Each row is a point on a landscape with many valleys, with its height.
From any point a ball rolls to the lowest of the 5 points nearest to it. It stops when none of these is lower. Distance is the straight distance between rows; heights are no part of it.
z_861: [172 107 105 107 109  93 114 145  53  82 180 147  82  95 148 145  83 148
 163  66 102 183 147 138 146 243 108 159 126 140 140 179  85  91]  h=1.83
z_753: [126 115 177  93 122 125 179 144 132 137 126 112 168 149  91 105 115  92
 161 125 143 126 146 147 124 147 157  95 140 128 112 128 123 131]  h=8.91
z_646: [118 117 118 141 111 179  70  73 163 134  83 144 100 137 168 136 162 140
  89 153 129 126 122 109 121  91  96 127 111  88 135 126 110 131]  h=1.94
z_853: [148 132 130 117 109  73 157 180 114 117 156 116 146 103 131 107  61 149
 159 103 122 158 118 160 148 178 172 153 163 137 104 133 163 136]  h=0.64
z_981: [157 117 151  79  95 101 182 157 109 133 164 129 128 147 100 109  80 154
 150 110 141 149 119 148 119 178 149 103 133 141 127 139 124 126]  h=1.67
z_676: [111 126 133 101 138 168 123  67 140 136 100 153  90 154 146 129 151 147
 107 136 143 120 136 125 129 125  96 119 128 106 136 121 127 114]  h=3.71
z_358: [179 123  90 136 114  82 121 164  88  94 164 122  86  88 116 140  80 165
 147  77 106 172 124 152 132 201 150 158 140 118 122 175 132 109]  h=0.47
z_338: [ 89 147 190 146 147 127 129 123 141 150 108 114 166 162 118  81 149  76
 137 168 120  81 117 151 120  72 139 110 119 124 119  82 118 146]  h=0.65
z_193: [114 121 113 168 146  73 133 170 131 126 143 133 174 110 135 124  84 100
 161 144 118 131 110 132 143 126 166 144 153 159 104 121 194 126]  h=1.36
z_330: [100 139 101 197 147 106 110 156 140 141 110 130 148  99 130 151 132 108
 142 172 117 113 105 117 115  73 125 135 142 155  86 115 159 133]  h=0.98
z_698: [144 118 110 122 130 128 141 149 122 133 123 114 116 118 134 132 108 178
 112 126 130 147 124 134 119 153 112 142 128 141 101 134 149 117]  h=2.41
z_936: [148 108 207  68 103 133 191 122 101 131 141 121 148 159  80 118 110 125
 155 116 134 150 133 133 151 173 163  99 128 154 123 124 115 124]  h=1.89
z_919: [132 118  94 130 106 188  62 110 147 124 127 149 100 120 147 159 130 152
  76  98 142 155 116 116 126 112  97 135 110 112 183 147  84 121]  h=1.15
z_61: [135 127 128 148 141  43 156 174 133 128 148 117 161  94 123 113  93 132
 174 115 115 132 113 142 140 146 169 162 153 134 100 134 179 135]  h=1.49
z_192: [149 128 116  91 116  90 157 153 114 120 145 138 108 128 142 131 106 185
 160 104 132 167 103 143 132 189 126 148 134 143 131 131 140  99]  h=0.61
z_806: [109 148  64 179 165 110  49 166 135 103 168 109 140  71 123 164 120 102
 137 114 137 122 162 115 125 106 139 143 159 129 134 159 165 152]  h=1.97
z_618: [155 106 205  66 124 123 225 126 105 142 125 116 164 157  90 131 101  92
 187 113 114 139 147 139 137 204 186  97 126 132 124 113 142 140]  h=2.35
z_938: [142 119  76 151 113 174  62 129 128 124 129 142  94 107 137 152 149 127
  66  74 140 163 130 111 127 137  92 126 126 110 149 149 105 143]  h=1.43
z_132: [117 128 103 174 165 165  69 127 151 118  80 136 136 121 160 152 161 120
  97 165 107 115 125 108 125  70  98 133 112 112 124 109 133 151]  h=0.53
z_247: [118 119 180 138 121 106 179 175 142 134 138  95 180 139  81  99 113  85
 184 125 103 136 140 155 131 138 168 106 132 141 112 131 138 150]  h=7.86
z_194: [ 93 142 173 162 140 115 169 155 153 149 115 112 182 143  85 117 146  91
 143 140 113 102 118 143 107  98 157 119 125 157  95 109 127 142]  h=2.46
z_46: [137 124 165  50 127 105 191 124 104 118 180 136 127 136 113  91 112 145
 159 107 139 130 123 141 122 192 146 114 111 148 135 143 105 115]  h=1.42
z_857: [ 90 138 145 150 138 112 158 138 154 135 124 106 156 139 111 102 152 120
 138 145 126 105 112 139 126  82 122 138 137 130  94  98 138 124]  h=1.85
z_277: [ 96 118 160  89 115 155 142  97 132 135  83 121 139 178 117  88 151 110
 118 183 150  73 126 139 138  97 153 108 115 110 135 105 111 140]  h=7.85
z_603: [113 122 119 154 148 137 137 112 157 128  89 121 115 139 157 122 150 153
 104 145 117 118 128 131 122 115  97 129 133 113 100 131 136 126]  h=2.10
z_933: [124 131  41 182 116 172  28 146 184 123 116 132 126 103 155 134 161 121
  67 113 138 131 120 106 121  81 101 140 123  96 162 117  94 150]  h=1.16
z_409: [155 114 202 103 139 128 208 148 122 129 127 110 189 154  75 119 100  89
 190 116 105 126 145 150 122 172 190  90 132 123 121 122 169 158]  h=4.63
z_886: [119 152  70 202 151 154  76 143 140 129 107 136 133 106 144 174 147  91
 109 144 100 106 121  93 110  56 108 119 124 129 129 125 131 157]  h=0.92
z_667: [134 133  49 161 117 176  36 136 145 130 133 135 119 106 158 135 164 133
  64  69 146 148 123 111 123  77 118 146 133  94 178 121 113 133]  h=0.97
z_926: [162 124 170  88 101  96 201 159 134 118 157 116 150 137  98 108  94  97
 164  97 126 155 137 156 132 176 163 113 145 141 107 143 136 140]  h=0.40
z_770: [134 112  86 133  90 187  66 110 129 124 154 153 125 126 164 134 157 129
  64  61 146 150 119 125 139 133  89 141  99 119 180 143  58  99]  h=1.74
z_617: [125 134  62 152 111 165  55 115 151 130 115 148 113 111 152 137 158 122
  53  92 143 147 129 115 129  99 100 130 103 100 181 124  91 121]  h=0.69
z_880: [115 127 176  53 121 163 163  81 118 131 120 131 106 180 115  97 134 128
 100 148 157  80 138 129 132 132 136 122 135 120 143 117 103 129]  h=4.96
z_81: [172 131 113 113 117  82 145 146  98 107 159 128 108 120 139 121  86 162
 148 104 124 183 133 160 142 201 141 163 143 141 115 148 158 115]  h=0.68
z_297: [128 123  67 143  93 181  45 108 145 128 130 160 110 122 165 133 156 140
  70  82 162 157 111 113 123 111 101 148  92 116 203 139  62 113]  h=1.24
z_932: [117 136 188 153 155 120 160 158 150 149 103 125 166 138  80 116 152  60
 158 158 104 103 116 124 101  67 163 121 129 139 109  82 129 143]  h=1.13
z_480: [172 124 112 102 119 102 120 142  65  99 165 150  88 112 131 144  84 174
 145  74 112 168 143 151 123 217 129 171 135 153 138 169 120  96]  h=0.93
z_122: [143 108 118  79 111 121 166 118 105 122 159 146  92 123 152 138 110 161
 133 114 147 149 113 131 134 179 103 132 114 145 136 152 120  74]  h=0.70
z_220: [136 139  60 163 133  90 103 168  96 100 154 121 128  87 113 139  97 129
 131 123 134 143 147 118 129 150 131 153 152 133 112 170 163 148]  h=3.01
z_245: [ 93 138 143 157 166 127 100 115 167 153  92 138 145 156 151 123 162 129
 123 189 110  81 116 123 113  55 126 142 107 108 107  77 134 130]  h=1.19
z_282: [137 133  85 150 145 123 105 140 120 101 124 125 120  99 126 158 117 144
 128 135 126 149 140 119 138 132 113 148 135 134 106 160 152 138]  h=3.06
z_104: [154 123 133  80 110  90 162 134  98 114 178 143  91 112 136 113 100 165
 152  89 126 161 119 150 131 214 124 131 115 146 129 150 108  84]  h=0.50
z_592: [150 125 183  90 105 112 187 180 123 126 138 124 168 144 102 123  93 117
 181 124 121 154 132 153 122 180 179  95 129 144 118 129 143 144]  h=0.41
z_223: [158 111 107 115 114 131 115 123  82 107 157 132  91 101 147 153  93 166
 125  84 137 178 145 123 139 190 102 147 113 158 144 189  81  96]  h=1.41
z_375: [104 125 143  76 117 134 169  77 121 128 158 145  85 128 137 122 140 155
 124 118 147 115 122 119 151 152 111 124 102 136 143 135  88 105]  h=0.38
z_140: [102 145 165 122 139 131 136 115 161 143 108 116 160 176 122 114 160 125
 134 173 106  85 135 150  96  83 115 115 125 104 107  85 122 131]  h=1.87
z_712: [125 127 129 163 140 117 119 141 144 147 108 124 137 141 143 120 143 138
 137 143 125 134 124 139 121  86 112 135 134 123  97 116 151 121]  h=1.35
z_948: [170 123 124  82 106  80 162 142  80 130 179 149  97 108 152 118  92 169
 151  90 139 164 130 138 137 218 134 142 129 154 128 146 124  95]  h=0.54
z_530: [104 137 152 126 149 148 109 103 159 160  95 135 132 159 164  95 164 105
 119 186 118  82 132 140 116  61  98 136 115  86 122  85 124 139]  h=2.07
z_6: [117 142 148  75 114 132 180 115 119 124 139 120 112 138 136 110 123 157
 110 122 145 136 131 123 135 150 116 122 131 152 145 133  93  99]  h=1.71
z_574: [137 133  67 178 133 149  96 145 129 116 126 124 140 124 139 161 133 131
  97 120 119 129 135 124 123  94 117 131 137 122 114 154 145 149]  h=1.62
z_129: [111 137 179 181 148  93 182 179 151 141 163 118 188 117  85 131 108  80
 188 145 116 141 113 153 116 127 170 114 153 159 107 127 169 125]  h=3.67
z_157: [132 125 137 108 139  93 166 156 144 118 127 112 128 131 120 126 125 153
 153 129 139 150 130 147 125 152 121 134 142 132 107 144 159 120]  h=3.42
z_701: [127 116 129  93 125 141 147  80 124 129 147 153  86 113 146 134 144 160
 108 115 144 142 123 114 142 164 103 117 120 131 149 134  95  85]  h=1.23
z_483: [126 124  95 137  88 191  26 106 160 117 114 162 104 130 148 141 169 137
  78 100 146 145 116 119 108  68  86 131 112 104 185 124  60 131]  h=1.75
z_195: [111 150 139 163 150 113 146 135 148 149 113 112 144 128 126 128 143  96
 142 137 127 109  89 144 121  64 126 124 125 151  90  91 154 128]  h=1.07
z_550: [124 128 108 125  99 194  81  88 127 111 113 165  88 126 149 141 165 122
  68 110 152 135 126 114 136 124 109 130  90 111 154 142  67 101]  h=2.20
z_962: [124 108 133 112 103 146 114  97 112 121 135 134  91 119 150 152 142 175
 110 102 132 144 131 108 127 172  87 121 101 143 159 152  89  89]  h=1.60
z_941: [ 96 125 166  87 132 148 129  71 154 148  84 145 125 178 147 103 141 129
 105 171 126  72 149 145 123  76 117 123 101 110 126  98 119 139]  h=0.52
z_48: [115 146 157  52 109 127 195  89 112 129 163 129 115 148 138 117 136 161
 127 123 149 109 117 120 128 157 123 104 136 143 149 134  91 117]  h=0.66
z_229: [112 127 128 184 147 158  84 114 150 137  94 136 129 136 149 142 149 118
 121 183  90 114 115 127 103  53  96 145 122 115 107  98 121 117]  h=0.76
z_992: [131 122 181  65 103 132 201  99 106 138 159 132 118 141 108 113 124 120
 134 123 145 127 134 113 151 151 151  92 134 153 137 121 117 116]  h=1.86
z_607: [106 148  48 196 160 134  32 148 140 122 151 128 144 102 158 164 131  89
 103 107 130 113 150  97 107  53 131 130 139 106 129 104 131 149]  h=1.04
z_872: [110 124 175 115 130 132 149 125 146 137 100 105 163 183 111  93 143 104
 135 154 130  97 133 143 114 100 151 109 129 133 112 100 111 152]  h=6.05
z_403: [122 139  78 187 143 131  56 146 143 112 123 114 134  92 132 152 151  96
 112 140 115 121 118  96 122  76 116 136 138 126 125 152 140 149]  h=1.17
z_395: [130 124 149 115 132 127 150 123 151 137 116 115 140 151 141  98 144 139
 110 137 131 124 128 156 117 118 110 125 136 125  98 117 118 118]  h=6.39
z_396: [119 130 114 197 163  75 118 167 121 124 138 125 154  93 122 146  99 111
 154 150 132 129 115 111 144 108 147 140 135 155 108 127 196 118]  h=1.47
z_244: [123 151  64 191 158 124  54 144 127 123 154 119 139  91 146 169 128 112
 125 107 129 136 132 121 125  81 124 134 132 114 128 150 137 153]  h=1.55
z_600: [155 118 180  69 103 104 174 148 117 116 158 125 138 155 103  95  94 113
 166 101 138 159 122 142 132 188 163 102 156 147 128 141 134 132]  h=2.11
z_100: [133  95 191  48 117 160 182  91 113 127 118 110 137 159 106 104 142 125
 135 139 148 108 122 119 147 166 171  93 132 141 132 119 105 131]  h=2.27
z_226: [159 101 199  46  83 136 220  97  85 145 145 123 145 156  91 145 117 129
 183 113 110 136 135 120 165 214 191  82 132 156 140 120 127 118]  h=1.76
z_539: [125 132 118 140 135 128 129 134 141 139 105 108 110 129 133 135 133 155
 131 145 127 145 132 126 138 137  92 138 128 135 114 134 146 122]  h=3.13
z_726: [108 155 110 206 166 126  98 138 148 147  96 134 123 131 150 133 137  97
 117 187  83  90 101 104 112  33 122 126 122 137  96  94 146 120]  h=0.91
z_923: [124 116 178 150 144  98 185 186 137 131 156  95 182 127  74 115  89  66
 204 123  92 145 153 149 122 146 187 109 152 141  97 144 159 153]  h=5.92
z_627: [109 140 155 152 151 128 130 106 164 153  89 133 140 158 142 105 167 132
 133 169 107  82 119 123 112  50 127 132 123 105 127  73 134 135]  h=0.90
z_959: [132 126 135  97 136 141 159 116 114 139 131 147  92 139 136 125 121 164
 101 119 149 133 122 125 113 143 103 149 133 145 125 134 116  98]  h=0.62
z_766: [131 101 106 135 120 173 101 113 116 122 128 139  91 121 148 159 152 143
  93 113 152 166 144 119 132 152  84 134 108 123 159 150  92 109]  h=2.02
z_7: [131 125  77 167 153 110  96 168 113 110 131 121 136  93 130 150 106 122
 144 145 131 128 132 127 133 128 113 132 140 139  94 137 177 142]  h=2.04
z_337: [135 123 191  44  83 127 195 121  98 118 170 138 119 134 103 108 110 125
 172 109 132 142 121 121 151 200 175  91 120 150 129 153 103 111]  h=1.61
z_457: [142 141 121 126 135  83 157 167 140 131 132 111 157 125 122 100 102 144
 152 121 135 146 109 157 129 156 141 143 151 119 105 129 173 126]  h=3.02
z_644: [117 140 121 154 145 157  95 128 142 130  86 132 117 141 145 153 144 145
 119 144 111 124 130 123 120 104  93 134 117 134 100 120 138 130]  h=2.59
z_136: [112 124 137 171 150 117 124 133 168 140 102 129 149 137 148 117 155 112
 152 158 115  92 116 139 115  69 123 125 133 143  99  95 145 133]  h=1.14
z_687: [112 142 135 189 145  71 164 167 145 144 139 121 158  94 114 133 108 103
 167 151 139 124 114 142 131  96 150 134 135 150 108 117 166 126]  h=1.59
z_127: [123 150 105 158 140  77 138 172 118 115 142 119 146  87 140 139  91 125
 168 139 136 135 116 113 142 156 142 140 161 155 107 137 188 135]  h=1.25
z_367: [125 148  98 158 126  67 107 175  93  99 170 116 149  78 119 129  58 125
 166 130 107 128 149 133 145 187 177 139 191 128  93 149 186 139]  h=1.22
z_123: [150 135  71 143 105 103  82 149 109  93 147 121 108  89 116 141  84 152
 123  79 129 156 143 126 138 153 131 152 144 140 125 179 145 142]  h=3.07
z_117: [116 129 167 110 147 120 174 139 122 128 133  95 180 153  89 110 135  91
 170 150 118  96 119 155 108 116 163 118 125 139 107 100 133 141]  h=6.69
z_681: [151 108  98 112 122 133 128  96  91 127 147 146  90 105 145 137 128 159
 133  85 142 162 124 118 144 184  94 144 112 135 137 164 111  79]  h=1.01
z_421: [151 126 110 129 132 148 110 122 106 131 114 131 112 120 142 149 146 156
 101 122 130 162 135 104 120 144  93 143 134 151 128 149 106 123]  h=1.91
z_170: [146 129 209 150 162  84 212 166 133 154 120 107 165 127  58 145 112  68
 208 133  72 128 148 144 112 152 191 108 119 139 106 111 182 141]  h=6.29
z_171: [128 119 122 133 132 160  88  92 153 142  85 137 110 121 153 143 161 154
  94 159 134 129 131 123 112 118  82 135 126 109 123 123 126 125]  h=2.81
z_422: [153 131  97 129 112 115 117 157 108  97 143 120  94 104 122 123 112 168
 144 110 122 181 128 131 134 175 120 146 136 119 138 168 139 127]  h=0.48
z_445: [129 139 147 157 148  84 163 169 140 133 130 123 168 130 114 100 107 103
 177 124 114 127 117 139 133 126 132 126 131 149 112 120 156 127]  h=2.96
z_685: [113 123 146  71 120 144 157  55 128 126 136 160  78 162 150 103 167 140
  82 147 157 106 137 122 154 117 111 123  87 113 144 120  95 114]  h=6.81
z_996: [130 137 166  48 125 111 194  90  88 120 186 148 110 152 122 111 126 149
 153  90 159 125 129 131 151 185 131  98 112 154 147 137  89 106]  h=1.29
z_615: [122 115 185  53 117 152 167  87 113 132 110 129 130 167 106 118 138 111
 116 150 157  82 120 135 152 117 169 104 128 125 134 113 100 129]  h=3.24
z_795: [118 150  97 195 181 126  83 148 121 138  96 117 130  98 136 185 148  97
 126 161 117  97 121 101 116  47 120 126 143 136 111 122 139 130]  h=1.09
z_702: [ 92 116 152 113 116 121 139 106 150 143 109 111 141 153 140  98 160 128
 133 149 130  86 120 145 110  88 123 118 130 122 106  98 126 137]  h=4.01
z_672: [101 158 150 151 159 126 123 111 172 148  93 126 138 161 126  97 147  82
 127 183 104  76 110 127 109  20 149 129 125 123 125  71 123 133]  h=0.57
z_927: [160 121  56 134 114 160  79 121 136 116 139 140 105 113 141 137 147 136
  76  56 152 171 124 115 128 147  93 155 127 133 181 144  85 115]  h=1.92
z_335: [143 125 110 135 120  87 117 180 105  97 162 135 107  73 134 138  54 143
 150 104 115 137 133 128 158 202 166 157 164 138 105 173 162 128]  h=1.27
z_503: [111 115 138  94 118 188  91  37 141 144 113 171  50 153 158 134 159 143
  81 139 140  87 149 113 139 109 124 115  70  84 163 124 112 120]  h=5.30
z_520: [148 120 166 113 115  93 180 173 146 121 162 105 184 134  93 112 106 104
 166 117 130 160 123 157 122 163 167 124 152 134 116 140 145 144]  h=5.32
z_944: [103 126 175  53  97 171 163  70  92 138 118 141 112 187 109 106 171 125
 116 145 146  81 121 111 180 140 161 117 101 137 162 123 109 144]  h=0.43
z_796: [122 153 154  88 135 119 162 117 148 136 113 119 128 165 124 102 138 134
 115 142 140 103 125 151 121 134 116 115 148 137 119 114 111 123]  h=8.63
z_285: [ 92 146 163 148 148 123 123 115 166 162  87 130 138 164 110  91 137  81
 115 204  76  57 114 118  93   4 158 116  98 121 147  60 124 150]  h=0.79
z_26: [125 132 111 175 126 187  80 113 155 121  76 144 111 121 155 156 164 130
  97 151 118 106 130 118 110  90  89 130 113  92 113 124 133 139]  h=0.86
z_916: [133 132  94 170 126  67 120 173 109 114 147 114 137  82 133 128  79 154
 156 123 123 154 134 127 145 175 150 140 163 136  97 150 200 131]  h=0.67
z_423: [108 136  38 201 146 147   7 132 159 153 151 129 153  86 181 157 175 106
  93 105 138 119 140 104 123  64 108 129 136 105 160  97 115 126]  h=1.26
z_31: [113 125 140 114 130 170  98  84 144 140  94 147  89 139 159 127 149 149
 100 165 121 102 137 119 127  88  92 125 113  99 136 124 110 125]  h=3.05
z_694: [124 122 126 125 118 149 128  88 142 142 110 138  94 130 152 141 153 156
  96 130 144 138 136 114 123 140  82 133 106 116 146 129  99 103]  h=2.52
z_249: [143 125 106 140 129 164 124 104 128 119 100 118 117 123 149 147 152 157
 104 143 122 138 128 108 128 121  89 125 125 123 124 127 120 112]  h=2.38
z_424: [119 145  70 156 144  65  81 174 104  93 164 117 128  58 109 144  72  99
 144 123 119 131 175 111 119 148 135 142 184 135 119 164 160 141]  h=1.65
z_378: [146 135 110 161 134  46 109 182 103 104 151 124 151  74 122 123  60 114
 166 136 108 154 120 145 136 160 168 130 175 124 115 127 197 138]  h=1.18
z_154: [113 155  67 183 159 106  78 153 115 131 140 127 131  89 128 177 122 102
 129 135 118 106 123  97 130  72 133 128 158 144 128 145 152 151]  h=1.33
z_261: [131 128 188 171 158  89 201 160 136 165 126 105 181 132  57 138 119  73
 197 136  90 114 131 143 103 136 197 102 132 158 117 119 158 143]  h=5.56
z_850: [ 96 130 165  86 127 144 163  96 147 138 118 112 129 162 123  93 159 120
 116 159 132 103 126 121 129 107 126 118 142 102 122  85 112 143]  h=8.47
z_240: [136 108 180 103 116 114 186 154 133 124 132 104 167 141  83  92 105 116
 159 125 142 137 143 145 122 157 163 115 139 149 103 125 128 155]  h=6.82
z_727: [130 148  49 168 132 135  62 152 150 130 135 119 133 109 151 160 144 109
  82  79 140 128 140 117 121  97 112 136 134 111 152 137 131 149]  h=1.56
z_184: [134 109 193  64 117 138 195 103 127 127 134 102 151 154  73 110 127  92
 139 156 152 119 120 115 141 166 166 103 138 148 145 111 126 131]  h=4.47
z_802: [133 124  77 158 131 135  86 142 114 110 118 121 123 107 127 154 139 148
 117 122 131 154 118 124 137 127 103 140 134 120 135 149 130 154]  h=2.51
z_101: [118 119  64 138 116 169  50 124 141 117 133 134 118  97 151 142 168 130
  60  75 133 141 127 128 134 102  96 135 137 109 179 133  85 130]  h=0.96
z_436: [134 119  80 147  93 208  74 121 152 120 101 139 105 112 156 139 162 117
  82 136 141 133 129 117 123  93  88 139 113  88 152 135  93 134]  h=1.08
z_347: [155 131 134  92 129 101 156 148 113 120 134 124  98 131 139 114 102 165
 131 101 149 158 121 148 132 165 108 136 148 150 132 127 146 120]  h=1.10
z_954: [116 132 149  58 117 145 162  49 114 146 140 145 108 166 136  98 150 140
  93 140 149  88 143 110 148 120 107 112 101 125 148 126  87 113]  h=6.59
z_722: [122 142  92 177 142 136  77 138 132 146 110 118 142 118 145 152 142 127
 122 161 114 105 125 106 113  70 115 129 135 131 104 113 159 126]  h=1.05
z_179: [ 99 140 151 141 143 131 110 104 152 165  85 138 155 174 122  93 153 105
 117 199 100  64 121 150  96  51 143 127 113 107 123  64 121 146]  h=1.06
z_838: [181 121 118 112 120  90 142 123  67 115 161 140  96 104 141 138  77 178
 151  85 123 181 125 140 140 222 117 177 116 138 127 157 121 111]  h=0.63
z_95: [ 97 153 168 150 154 111 138 143 159 166 102 110 140 165 115  97 156  87
 140 177 104  87 106 137  99  46 134 140 123 141 114  61 135 137]  h=0.49
z_895: [145 109  88 138 113  89 135 159 110 112 122 102 121 100 117 151  91 158
 138 126 133 162 124 114 140 183 129 150 137 137  97 143 152 123]  h=3.65
z_991: [106 125 156  78 113 158 148  63 105 136  98 144 106 161 137 104 147 134
  88 144 135  85 130 117 146 103 132 108 105 106 146 116 112 131]  h=5.77
z_384: [122 104 184  96 115 140 177 111 121 147 112 103 166 169  87 102 133 102
 144 144 134 102 135 124 135 136 152  87 129 133 115 121 110 127]  h=8.30
z_28: [120 135 159  81 117 177 131  42 147 132  96 154  86 170 140 106 148 125
  84 179 168  75 137 109 138  83 124 129  75  77 170  98 107 134]  h=6.14
z_128: [159 126  92 129 116 154  86 102 105 113 143 125 100 112 135 149 139 155
 107  83 141 187 132 108 127 154  99 145 116 129 162 160  89 110]  h=2.40
z_650: [143 117 133 123 127  70 173 181 138 130 159 127 152 110 105 112  81 129
 169 101 121 147 122 172 133 174 157 120 146 128 100 143 164 147]  h=2.36
z_116: [131 134 143 132 135  75 166 167 139 119 154 117 158 130 125 121  95 132
 169 118 121 141 117 167 125 144 144 130 126 143 100 136 155 137]  h=4.35
z_839: [130 123 150 120 123 120 157 147 151 132 143 108 144 142 120 116 106 144
 147 114 139 131 118 155 117 130 118 127 132 136  95 118 151 130]  h=6.45
z_744: [116 122 158  57 105 149 184  77  97 128 131 141 105 138 116 114 137 130
 142 113 161 104 130 118 173 142 154 104 129 148 145 145  82 120]  h=1.40
z_570: [139 128 120 174 142  56 149 182 120 121 160 127 149  89 126 122  84  98
 183 128 108 130 101 144 153 152 188 131 153 152 112 125 191 123]  h=1.28
z_732: [132 125 190 157 147  85 189 165 136 136 130 108 188 151  74 124 117  93
 190 133 111 120 137 139 108 130 166  86 143 146 123 120 156 143]  h=5.72
z_512: [115 134 142  89 114 140 159  99 127 128 137 127 109 132 145 119 143 162
  95 136 135 118 124 131 135 134 102 134 118 127 139 116 120 108]  h=3.17
z_663: [154 121  99 131 131 130 130 134 110 122 125 116 101 108 144 160 113 167
 126 103 135 166 125 121 123 167 110 149 118 125 136 149 129 117]  h=1.21
z_274: [111 156  78 181 141  83  80 156 104 102 156 125 155  73 113 157  86 122
 134 131 128 128 151 111 125 112 141 127 164 130 114 156 159 148]  h=1.79
z_292: [110 131 131 148 149 166  81  82 158 137  82 142 121 135 163 131 171 138
 112 174  85 100 139 125 110  70 102 126 109  88 122 104 127 142]  h=1.30
z_601: [ 88 137 162 101 146 162 112  73 151 155  88 140 138 203 144  92 154 116
 116 179 134  70 140 129 121  44 117 126  90  88 146  93 110 148]  h=3.66
z_67: [140 127  59 163 127 127  93 159 114 105 137 111 120 103 123 137 108 131
 107  94 136 163 156 114 131 140 111 146 146 122 127 177 138 154]  h=4.31
z_728: [112 126 182  80 102 153 158  97 130 132 103 120 154 176  97  87 140 109
 125 152 158  85 136 138 127 112 140 110 141 108 128 104 104 136]  h=8.94
z_840: [133 109 199 109 144 126 196 134 113 126 116 109 177 141  61 125 136  95
 166 147 123 137 156 128 121 151 170  95 121 121 108 114 138 135]  h=6.72
z_360: [114 128 104 149 140 125 120 148 119 121 112 109 118 122 127 143 123 150
 133 126 118 138 122 113 143 132 117 137 135 123 111 134 160 134]  h=3.34
z_73: [160 119  75 140 103 126  86 146  89 113 164 127  93  96 136 149 108 145
 113  53 140 176 141 123 141 186 102 156 125 144 166 169  94 118]  h=2.78
z_552: [112 143  53 163 129 167  70 141 145 129 133 138 118  96 152 162 141 118
  75  97 136 119 123 115 122  95 100 130 112 117 157 126 103 153]  h=1.03
z_609: [116 119 132 128  95 188  54  71 153 138  92 183 101 133 160 139 159 130
  82 139 147 136 116 105 111 104  91 120  88 102 180 121  91 116]  h=3.15
z_494: [168 121  86 136 119 125 109 140  75 101 167 136  98 103 114 143 107 157
 120  94 121 170 135 106 136 187 105 158 120 124 155 174 118 126]  h=1.52
z_622: [147 127  75 139 136 154  91 136 125 116 123 133 112 110 129 157 140 147
  89 107 144 154 127 118 124 146 104 132 120 116 149 157 105 137]  h=1.95
z_52: [107 149 136 182 159 139  90 108 163 155  79 149 128 136 149 122 166 120
 121 201  95  80 111 122 105  28 127 124  98  99 105  80 146 118]  h=1.11
z_340: [114 138  73 174 143 160  45 129 143 123 115 132 143 111 146 154 149 105
  88 143 100  91 123  99 122  45 121 124 123  99 133 124 108 160]  h=0.75
z_131: [127 117 128 128 126 155 111 105 146 135 111 131 107 132 139 134 137 163
 104 143 144 141 134 141 110 125 102 135 111 122 116 127 122 115]  h=3.03
z_4: [122 122  98 160 136 135 103 129 132 120  90 116 122 109 148 166 136 143
 116 132 122 132 108 119 129 113  91 135 144 124  98 136 144 136]  h=2.79
z_749: [158 115 208 100 110 132 206 142 107 136 138 107 160 173  76 143 120  94
 182 115 105 146 150 145 123 192 184 109 146 135 132 112 150 140]  h=3.77
z_373: [173 132 118 125 131 120 131 125  89 119 148 136  77 108 132 137 112 166
 135 105 122 168 130 134 127 181 100 155 101 136 147 165 121  94]  h=0.51
z_158: [111 117 140 111 105 184  88  46 138 117 100 174  84 135 182 134 164 138
  82 142 138  97 142 114 123 113  92 133  97  97 167 128 106 109]  h=4.46
z_745: [128 109 189  59  99 155 214  81  92 130 141 126 117 166  94 123 151 132
 138 120 135 116 105 106 170 190 162  94 119 166 151 136 111 131]  h=1.81
z_434: [111 132 135 138 144 156  87  95 148 151  82 138 120 151 149 119 147 135
  83 165 123 111 143 130 116  90  89 128 134  98 123 104 124 114]  h=2.60
z_209: [138 126  67 140 131 166  65 147 151 112 131 135 132 100 144 139 151 141
  74  88 140 150 136 118 121 100  93 137 124 108 158 136 117 160]  h=1.39
z_914: [151 126 147  94 112  75 167 170 123 117 153 120 142 143 118  97  82 146
 159 107 137 162 137 149 141 188 142 151 141 141 139 146 152 117]  h=1.20

For each start below, name the point where the ball stops.
z_802 | z_132
z_539 | z_95
z_457 | z_916

Call two points neighbours if one is among the 5 nearest of the other. Go from one point of each pair to the other, from neighbour to neighbour, staying as low as possible. Name the highest point that can't be avoided.
z_941, z_959 | z_530
z_375, z_916 | z_335
z_358, z_926 | z_981
z_375, z_853 | z_701
z_959, z_944 | z_744
z_358, z_959 | z_122
z_617, z_375 | z_396
z_104, z_358 | z_838
